Each row is a point on a tangle of strands that fork, close into loops and nearly touch. The rows are in no order.
Two points are linked if the straight distance between their rows is under 70.3.
vona: -7, -37, 4, -23, -1, -9, 3, -10, 34, 18, -13, -12, 18, -42, 33, -3, -19, 20, 8, -23, -26
delu: 20, 19, -3, -20, 17, 27, 2, 12, -11, -17, -2, 19, -21, 20, -36, 17, 0, 35, 3, 21, 15
Vafef: -10, 24, 31, 0, -13, 31, -22, -1, -24, 0, 26, 7, -20, 14, -18, 15, 28, -9, 2, -7, -23
tur: 18, -1, -13, -13, 2, -36, 0, 9, 25, 28, -27, 1, 34, -18, 23, -7, -33, -10, -16, 16, -10
levu: -1, -9, -22, -57, 19, -2, 8, 0, -15, 8, -15, -23, -9, -14, 0, 32, -25, 74, 23, -20, -15
Senuk: -9, -5, 7, -21, -11, 0, 16, 4, -1, 4, -10, 17, 21, -40, 9, -14, -28, 20, 16, 6, -17
Vip: -12, -16, -7, -33, -8, 6, -15, -17, -25, 19, 21, -10, -2, -31, 6, 1, -37, 27, 23, -22, -51
bafak: -2, -7, 19, -17, -28, -20, -11, -18, 6, 14, 1, 22, 14, -29, 1, -33, -20, -1, 17, 3, -25
kek: 20, 26, 10, -42, 5, 13, 6, 0, 0, -12, 4, 40, 5, 3, -36, 2, -8, 45, 4, 17, 3
kosiv: -13, -14, -10, 21, 24, 4, 7, 12, -12, -27, -22, -25, -30, -4, -13, 2, -8, 31, 23, 23, 9
Kav: -21, -16, -7, 53, 0, -5, 17, 4, -10, -16, -33, -28, 0, -7, 10, -13, 7, -8, 16, 11, 3
Dab: 4, -1, -33, -31, 26, 10, 1, 10, -33, 4, -21, -29, -27, -4, -10, 36, -19, 52, 18, 7, -5
Rited: -18, -9, -25, 42, -9, -30, 20, -4, -7, 4, -41, -41, 15, 8, 31, -9, 11, -19, -11, 17, 17
basi: 17, 22, 19, -3, 6, 6, 1, 18, 53, -6, -5, 22, 22, 20, -17, 7, 55, -24, -28, -6, 12
Ger: -3, -1, -37, 12, -22, -24, 8, -14, -11, 23, -24, -33, 16, 0, 39, -3, 4, -27, -15, -1, 10
keb: 1, 12, 14, 7, -45, -3, -9, -27, -9, 13, 29, 4, 5, 14, 10, -2, 25, -37, -11, -23, 6
gopi: -21, -27, -12, 23, 2, 19, -16, 9, -45, -2, 15, -40, -40, -10, -3, -7, -14, 10, 29, -12, -13
vod: 27, -5, -10, -23, 10, 6, -16, -1, -14, 9, 17, -5, -35, 4, -14, 26, -16, 10, -7, 19, -5
dad: 22, -5, 13, -29, 1, 16, -34, -19, 17, 11, 58, 15, -24, 19, -4, 18, 28, -8, -17, -18, -9
zeri: -13, -36, -20, -19, 5, 16, -7, -8, -25, 17, 30, -24, -21, -21, 23, 17, -24, 6, 19, -24, -24
gog: 19, 3, -16, 13, 4, -21, 15, 21, 12, 15, -27, -2, 27, -1, 17, 3, -13, -27, -18, 22, 10
moti: -9, -6, 1, 18, 0, 5, -15, 9, -20, -2, 2, -23, -32, -14, -9, -5, -5, 13, 26, 7, 7
nubu: -37, -21, -5, 26, 5, 45, 28, 26, 1, -20, -17, -22, 10, -26, 5, -9, -17, 44, 23, -20, -2
Lov: -31, -36, -4, 20, 17, 22, -4, 11, -20, -7, 11, -62, -28, -15, 11, 4, -12, 39, 25, -36, -17
govu: 0, -18, -26, 13, -11, -12, -6, -7, -5, 20, 3, -33, -5, -8, 43, 5, -12, -28, 5, -4, 13
reg: -25, -16, -11, -56, 10, 6, 0, -9, -3, 13, -12, -29, 10, -14, 11, 20, -20, 85, 26, -52, -33
Dolo: 7, 0, 19, -31, -17, -38, -35, -30, 20, 9, 7, 41, 5, -5, -5, -35, -6, -2, 4, 3, -22
Sape: 31, 9, 12, -27, 0, -33, -23, -11, 31, 6, 14, 42, 0, 2, -12, -14, -8, -6, -14, 8, -6
poz: -5, -10, -9, -3, -24, -10, -1, -6, -12, 33, 4, -25, 4, -22, 32, -21, -21, -10, 19, -19, 10
rep: -2, 17, 10, -9, -18, -35, 34, 2, -4, -1, -16, 17, 40, -8, 17, -30, -19, -12, 0, -3, 4
ropud: -17, -46, -10, -20, 10, -2, -8, -11, 15, 26, 11, -31, -5, -32, 38, 17, -26, 13, 12, -38, -18
ged: 35, -8, -17, 13, 31, 8, -35, -1, -7, 9, 41, -4, -39, 26, -1, 19, -6, -34, -22, 12, 5
mami: 14, -20, -7, 13, 36, 8, -27, -13, -35, -8, 33, -15, -51, 28, -11, 22, -2, -17, 0, 5, -6
bip: -23, 10, 13, 36, -35, 12, 1, 1, -24, -3, 2, -12, -7, 3, -13, -8, 12, -26, 5, -3, -9
punep: 15, -21, -17, 22, 45, -11, -19, 4, -25, -13, 10, -34, -57, 10, -17, 19, -15, 4, 0, 19, -3
Rogev: -21, 8, -2, 51, 12, -18, 26, -6, 3, -39, -29, 16, 18, 20, -9, -21, 18, -30, -9, 25, 36
sibe: 27, 4, 17, -29, 16, 18, -30, 4, 35, 0, 32, 2, -12, 16, -7, 19, 49, 7, -14, -18, -4
Nub: 14, 27, 7, -13, 5, 15, 16, 14, 46, -17, 1, 57, 30, 12, -26, 5, 25, -13, -29, 11, 14
sak: 1, -1, 0, -15, -29, -27, -26, -26, -16, 36, 24, 11, 14, -3, 30, -25, -12, -29, 16, -16, 7
dem: 16, -8, -9, 51, 35, -16, 4, -3, 3, -37, -18, -3, -10, 16, -31, -12, 5, -3, -13, 35, 26
Fumo: -20, -13, 8, -16, 7, -8, 30, 5, 30, -7, -23, 6, 42, -42, 32, -13, -26, 27, 17, -17, -20
lani: 34, 14, 7, -1, 15, 10, -30, 22, 50, 11, 8, -3, 2, 27, 1, 12, 64, -24, -28, -21, -1
kofed: -13, 16, 11, -3, -7, 17, 40, -3, 8, -19, 9, 58, 29, -19, -23, -9, -14, 3, 3, 14, -2
lapil: -5, 8, 22, -4, -54, -13, 2, -23, 2, 10, 8, 23, 19, -4, -5, -17, 6, -21, 4, -12, -14
fizo: 34, 1, -7, 23, 19, -4, -1, 21, 3, -12, -12, -6, -19, 20, -22, 5, -5, -4, -23, 31, 14
Kuvis: 31, -8, -8, -18, 12, 2, -28, -18, -6, 10, 48, 14, -29, 9, -1, 22, -9, -21, -22, -9, -5
Zuduf: -1, 9, 14, 52, 28, -8, 16, -6, 6, -55, -12, 17, -3, 34, -24, -17, 19, -8, -8, 15, 39
figu: -38, -30, -2, 22, -7, 21, 12, 14, 13, 7, -6, -47, 1, -20, 20, 3, -11, 31, 17, -40, -12
fen: -6, 21, 40, 20, 4, 21, 13, 13, 6, -30, 5, 22, -3, 26, -22, 0, 35, 3, -11, 12, 14
Tev: -37, -13, -3, 28, 7, 27, 43, 21, 10, -17, -31, -13, 22, -30, 20, 9, -9, 11, 10, -6, 0
kiza: 9, 8, 34, -26, -13, -2, -34, -33, 10, 17, 48, 27, 3, 8, -1, -13, 23, -17, -6, -25, -25
Getul: -23, 18, 28, 18, -28, 30, 11, 12, -21, -10, 4, 7, -5, 4, -32, 4, 10, 5, 3, 0, -26
Penap: -13, 15, 0, 31, 2, 10, 36, 8, 3, -27, -14, 23, 12, 1, -12, -10, -7, -22, -11, 20, 25
Fipub: -4, 3, -3, -13, 15, 11, 43, 13, 4, -13, -12, 28, 24, -30, -1, 7, -23, 14, 9, 24, -11
Vus: 22, 33, 20, -22, -10, -35, -11, -12, 33, 2, 7, 27, 31, 15, -2, -12, 15, -22, -22, -8, 8
vosor: 9, 25, 30, -6, 8, 18, -12, 11, 1, -15, 3, 10, -15, 21, -23, 15, 33, -7, -12, 13, -3
tam: 6, 5, -19, -17, 19, 18, -14, 1, -32, -8, -6, -6, -44, 14, -36, 30, 2, 38, 13, 24, 3
kaz: -1, 4, 28, -20, -28, -2, -28, -20, 29, 13, 33, 14, 14, 19, 12, -3, 48, -32, -11, -38, -11
zep: 21, 3, 9, 15, -6, -2, 23, 14, 12, -5, -12, 14, -4, -6, -8, 0, -6, -9, -12, 27, 14
duk: 17, 31, 20, -9, -13, -28, 26, 13, 14, -1, -5, 35, 34, 17, 6, -13, -5, -27, -24, 3, 16
semu: 6, 38, -40, 16, 3, -16, -6, 15, -2, 16, -35, 0, 30, 41, 3, -16, 19, -31, -36, 18, 50
Bef: -2, 22, -10, -11, -38, -22, -19, -13, -11, 31, -3, 6, 20, 10, 14, -25, 2, -34, 0, 4, 32
silaf: -1, 22, -29, 2, -15, -17, -19, -5, -15, 25, -11, -15, 5, 37, 15, -14, 25, -32, -12, 6, 45
gasu: -1, -3, -21, -2, 41, 25, 23, 19, -19, -30, -27, 4, -9, -7, -14, 23, -17, 41, 18, 31, 8
Bil: -31, -6, 7, 41, -32, 0, 29, 5, -17, -6, -27, -10, 10, -10, 5, -4, 9, -19, 2, 9, -6

A tip is a point with one link. Name the tips that can be reached along the links from each point below, in the order of the rows.
Zuduf: tur
figu: Tev, gasu
Bef: fen, semu

Name the points in between on the shortest way along the links from the first point to the second, in order.
levu, Sape: Dab tam vod Kuvis dad kiza kaz keb lapil bafak Dolo
silaf, Vafef: Bef sak poz govu Ger Rited Kav Bil bip Getul
kaz, Vip: keb lapil bafak Senuk Fumo vona ropud zeri
